A landscape with many valleys, sampled at points; each row gives a point and its height.
A ball rolls from a point to the lowest of its 2 nearest points, and stops where none of them is lower. Distance is the straight distance between rows; heights are no part of it.
Zor h=370: -22,-6,-34,6,0,-6,10,5,9,7,17,52,-28,17,26,-20,26,-27,30,44
sut h=576: 26,-5,23,18,-19,11,22,12,12,-78,21,21,3,-30,-4,-2,-21,76,-31,-54
bos h=656: 35,13,-29,-1,-32,-6,29,0,-48,-54,-35,3,49,-20,-13,26,-26,2,-32,18
nupuv h=268: -11,-33,56,-17,-16,-2,2,-18,14,32,-29,25,-5,-24,16,42,3,46,-23,-41
Mivi h=407: -9,4,4,5,-12,20,6,13,-24,8,16,62,-2,-31,46,-33,17,-10,10,-18
Baraf h=383: -13,1,-7,1,-9,-2,-6,-3,-6,27,25,54,-23,-11,30,-17,16,-21,30,14
mip h=478: 24,38,-10,-1,41,-33,-21,-20,-12,3,27,3,14,-3,-20,-10,1,-21,43,19
nises h=342: 39,-2,9,-1,-13,16,30,23,-12,-66,28,-10,21,-26,-11,-12,-3,15,-8,-17
gima h=236: -13,39,-32,31,16,-27,-45,-44,26,42,18,0,6,11,-8,-4,-27,-56,16,53
fesag h=339: -13,14,-23,-17,-22,-8,16,17,-13,-6,-10,-47,-10,11,-16,17,7,-22,23,43
bipem h=449: 7,-22,-14,4,-9,17,16,32,-22,-45,-12,21,9,-9,22,-4,1,33,-44,-46
potu h=159: -1,-21,3,-21,-11,-15,26,5,-6,-20,-21,-8,-2,14,-13,28,17,35,-12,-5
mepup h=127: -11,-30,3,-40,4,-28,22,7,-21,-8,-18,-22,3,23,-17,30,5,18,-3,32
lelel h=232: 17,7,21,-6,29,-4,-41,0,-18,39,8,21,-3,-7,11,-11,-7,-19,12,-13
bapil h=548: -5,20,-44,23,-12,13,5,-9,5,-31,-10,-30,11,32,-1,-11,7,-27,-5,-35
Gano h=267: -41,-43,28,11,7,25,-34,10,52,52,-4,-8,-39,24,23,-32,-16,34,-14,-34
mube h=293: -13,8,18,-9,7,-14,6,13,8,6,51,-16,-37,-7,-8,-28,14,6,42,-10
selog h=234: -11,-2,36,-1,30,7,-49,-10,35,59,-41,58,-19,14,33,9,15,41,-1,-46
Baf h=508: 25,14,-32,14,-2,12,13,14,-25,-1,15,-9,11,-18,-3,-25,-1,-62,11,25
kima h=626: 33,0,27,15,-30,-3,6,4,-19,-70,18,3,9,-36,-2,32,-24,61,-45,-41
Luzo h=373: 3,-44,-6,1,0,22,3,17,-17,2,-18,15,1,6,16,-19,-1,10,-42,-28
vezus h=266: -18,42,-28,14,4,-44,-37,-47,13,58,-4,-11,11,6,-12,26,-38,-38,20,69
Kide h=274: -24,-39,-10,-16,33,-4,-2,40,-6,-13,-6,-45,-1,33,-10,-13,1,17,-26,4
nub h=245: -8,25,17,-11,17,-32,-23,5,-8,13,32,-5,-27,7,-1,-11,6,16,47,-28
dufom h=402: 1,-45,38,5,0,36,-8,-7,37,16,-24,16,-12,-4,15,-22,-22,52,-33,-53
moben h=296: 29,-7,43,5,34,33,-31,-11,6,35,8,29,9,-9,4,-25,-9,-4,-11,-20
mibi h=428: 36,0,13,4,35,15,-7,-20,3,-27,28,10,15,-14,2,-43,13,-2,0,-15
dil h=124: 36,30,-3,14,-24,34,22,12,-25,-53,27,15,22,-42,8,-24,3,-11,-19,-39
dov h=285: -26,34,-6,15,-9,-33,-19,-37,17,42,19,-45,7,-12,-24,28,-36,-36,34,68
Kir h=377: 3,11,5,4,3,12,21,7,27,-18,45,-49,-19,-11,-23,-27,10,-15,14,-11
pob h=570: 5,-26,4,-3,-11,7,21,34,-2,-69,-3,8,-1,-13,13,-6,-14,82,-29,-48
milu h=615: 10,20,-28,2,-17,7,44,6,-7,-54,-33,-79,28,13,-43,20,-27,-11,-15,42
Lin h=500: 20,-23,25,23,-33,30,-1,-3,25,-40,2,11,0,-29,13,-2,-34,69,-61,-68
tanim h=312: 12,-3,-12,-11,8,16,43,36,-6,-50,10,-35,-9,16,-22,-15,14,1,-2,20
fas h=392: 13,8,-20,-3,23,-8,27,-29,-1,-28,0,-3,22,9,-22,-4,30,-31,25,56
mita h=130: 11,-24,11,-3,20,11,-37,12,-23,53,-40,59,9,-5,35,10,-1,-8,-28,-3
nat h=119: -25,-10,22,11,-15,-1,-37,-17,22,74,6,-20,-23,5,12,20,-18,-29,2,1
denus h=479: 30,38,-53,11,20,25,23,31,-5,-38,8,-6,5,0,-12,-30,19,-56,20,20
non h=606: -1,42,-36,2,-6,15,39,17,4,-48,-17,-80,19,24,-45,8,-3,-28,14,48
Tama h=378: 28,-2,22,-4,-12,2,13,-8,-13,-35,18,-5,15,-24,-19,8,-5,26,-23,-28
Tiva h=182: -56,-28,32,1,21,-1,-42,18,40,49,12,-34,-31,30,5,0,-5,33,-15,-17
tataf h=641: 50,30,-33,15,-32,21,51,26,-33,-83,-37,-15,46,-13,-22,26,-22,-2,-20,38
daku h=354: -22,-14,-19,-26,-24,-20,24,13,-15,24,-16,23,-19,3,8,20,22,-15,19,42
Foro h=516: 27,0,-3,0,-18,30,18,17,-11,-6,36,10,-10,-38,8,-29,5,-38,16,-1
gedu h=209: -18,-23,12,-14,-25,-11,28,11,0,-16,-1,-1,-19,0,5,13,7,54,-7,-35
mer h=388: 6,4,-16,-5,21,11,33,24,0,-36,28,-10,-21,21,0,-29,31,-12,26,28
sidi h=103: -35,8,18,-13,9,-36,-25,7,18,36,0,50,-42,9,24,-6,12,34,38,-33
kig h=104: -39,-23,7,-28,28,-32,-14,0,-1,22,-24,-8,-6,25,-3,41,16,24,-2,23
loniv h=572: -23,29,-46,24,2,12,5,5,22,-24,2,-54,-3,43,-20,-12,13,-39,7,7
nuli h=461: 25,18,-5,6,50,-8,-14,-25,16,-9,39,-1,12,-12,-21,-32,20,-29,31,1
Peno h=491: 19,38,-2,-11,17,-39,-28,-6,-48,9,-7,19,28,-10,-8,4,-5,-20,37,13
Lofu h=375: 33,-26,35,1,26,34,-5,-3,10,-10,23,13,15,-20,1,-37,-4,15,-28,-24
Sinan h=527: -10,19,-21,16,0,-10,-13,-22,-2,4,-30,-10,9,30,-1,0,0,-9,-8,-32
lutum h=315: 14,16,44,1,-17,5,0,-52,-10,3,10,32,12,-36,-4,14,14,-2,5,-21
maf h=100: -24,5,-6,12,-21,-12,-37,-14,5,69,-23,-38,1,6,3,26,-31,-37,-8,20
Noku h=177: -13,28,8,-2,7,-19,-39,13,-1,32,25,37,-36,-1,24,-22,3,12,43,-46
Tus h=123: -50,-36,11,-8,20,-32,-32,25,17,51,-9,-21,-32,25,3,28,5,29,1,8
fotez h=190: -13,7,45,-4,20,-13,-47,-45,28,42,-19,55,-15,16,18,5,21,25,14,-40
Vid h=466: 15,-1,3,1,-27,35,35,17,8,-13,55,-26,-20,-37,1,-39,8,-18,6,-10
Vadep h=87: -22,-24,-12,1,-26,-15,-5,-17,-3,41,-42,-26,10,1,-3,47,-10,-17,-18,33
niv h=308: 14,16,10,-12,-5,-20,-4,-36,0,37,6,-53,14,-22,-25,9,-25,-31,16,51
Disu h=505: 20,32,-38,2,3,-10,-2,-23,-32,5,-27,2,42,-6,-8,6,-12,-35,19,11
vos h=316: 16,-7,44,-15,-12,-2,-10,-9,-9,12,-9,-15,4,-5,-7,17,-17,19,-19,-34
let h=625: 29,31,-44,1,-28,14,49,34,-18,-70,-47,-57,36,6,-32,31,-40,4,-19,47
batu h=75: -10,-43,2,-2,-21,3,4,-16,3,44,-52,0,22,-8,4,58,-10,-3,-49,6
kuvud h=94: -8,-48,1,6,0,19,-17,-6,5,58,-48,36,11,6,31,32,-2,-9,-41,-2
fub h=153: -27,2,-3,16,9,-21,-42,-7,18,46,20,4,-29,23,5,-1,-6,-18,11,1
Dorub h=145: -30,16,13,-2,17,-37,-35,-26,17,39,1,66,-33,27,16,12,18,16,30,-6
zodi h=286: 4,-4,51,-6,-18,6,-15,-33,8,21,-13,29,1,-16,8,26,6,24,-5,-45
lemib h=144: -6,-13,-9,-10,0,0,19,39,-8,-51,4,-60,-5,25,-27,4,-2,33,-32,-3
meso h=419: 7,-12,1,-10,15,5,43,-29,9,-48,13,1,21,16,-29,-6,30,-6,-3,47
Sotuk h=442: 12,-35,51,6,-10,35,-5,5,33,-10,-13,34,5,-25,22,-16,-26,83,-44,-62
Tolad h=181: 11,-8,4,1,37,-9,-58,12,-9,63,-3,62,-3,3,34,-2,-10,-17,11,5
dukek h=369: 8,13,-5,-21,-6,-17,29,-38,-25,-17,-4,25,29,-13,-7,21,21,-19,22,51
Retor h=348: -11,13,-24,-16,-29,0,39,33,-18,-17,-5,-3,-17,13,-2,21,27,-18,31,36
nima h=248: -33,-35,29,-20,-23,4,15,9,12,23,-12,8,-21,-21,20,22,5,56,-7,-47
bigo h=434: 11,17,-37,6,28,12,22,19,8,-31,21,31,-14,18,2,-50,35,-39,31,21
didod h=349: -28,-46,14,-3,4,27,-16,24,22,27,-14,-22,-17,5,22,-15,-24,41,-45,-49
Sez h=195: 5,11,-13,28,19,-19,-44,-19,19,45,18,18,-5,15,6,-9,-12,-47,11,31
nufez h=327: 2,21,-2,-7,-9,-23,3,-18,-1,6,14,-57,6,5,-22,10,-7,-21,22,28
nonur h=591: -19,18,-43,18,9,26,29,22,28,-49,-1,-72,4,37,-39,-3,23,-26,4,44
poris h=346: 21,22,6,-4,-22,-2,19,-47,-25,-17,-4,16,39,-26,-12,18,24,-13,11,3
Puba h=352: 7,18,9,-1,-32,20,21,25,-34,-29,22,38,1,-41,35,-25,10,4,12,-45
Saze h=517: 1,10,-35,8,16,-18,-17,-22,-16,2,-25,5,19,27,0,-7,-6,-36,-1,12
potut h=360: -29,-5,-20,5,-9,-20,9,-7,8,18,14,17,-25,14,5,5,7,-36,20,68
sivi h=326: -7,-32,-14,-6,21,8,3,26,-11,-8,1,-5,-3,23,8,-31,-2,2,-14,4

Call two points neighbours if one is among the 2 nearest of the other. Go from one point of each pair to the other, from neighbour to neighbour, staying as low as possible. Name the highest point that can't be avoided.
kig / batu | Mivi
kig / dil | Tama
lemib / sidi | Foro

Write out the way that a ball takes from each point below.
nufez | niv > dov > vezus > gima > Sez > fub > nat > maf > Vadep > batu
pob | bipem > Luzo > sivi > Kide > lemib
fas | dukek > poris > lutum > zodi > nupuv > nima > gedu > potu > mepup > kig
Baf | denus > bigo > mer > tanim > lemib
milu | non > nonur > loniv > bapil > Sinan > Saze > Disu > Peno > mip > nuli > mibi > Lofu > moben > lelel > Tolad > mita > kuvud > batu
Foro | Vid > Kir > mube > nub > Noku > sidi
Lin | Sotuk > dufom > didod > Gano > Tiva > Tus > kig
vos | zodi > nupuv > nima > gedu > potu > mepup > kig
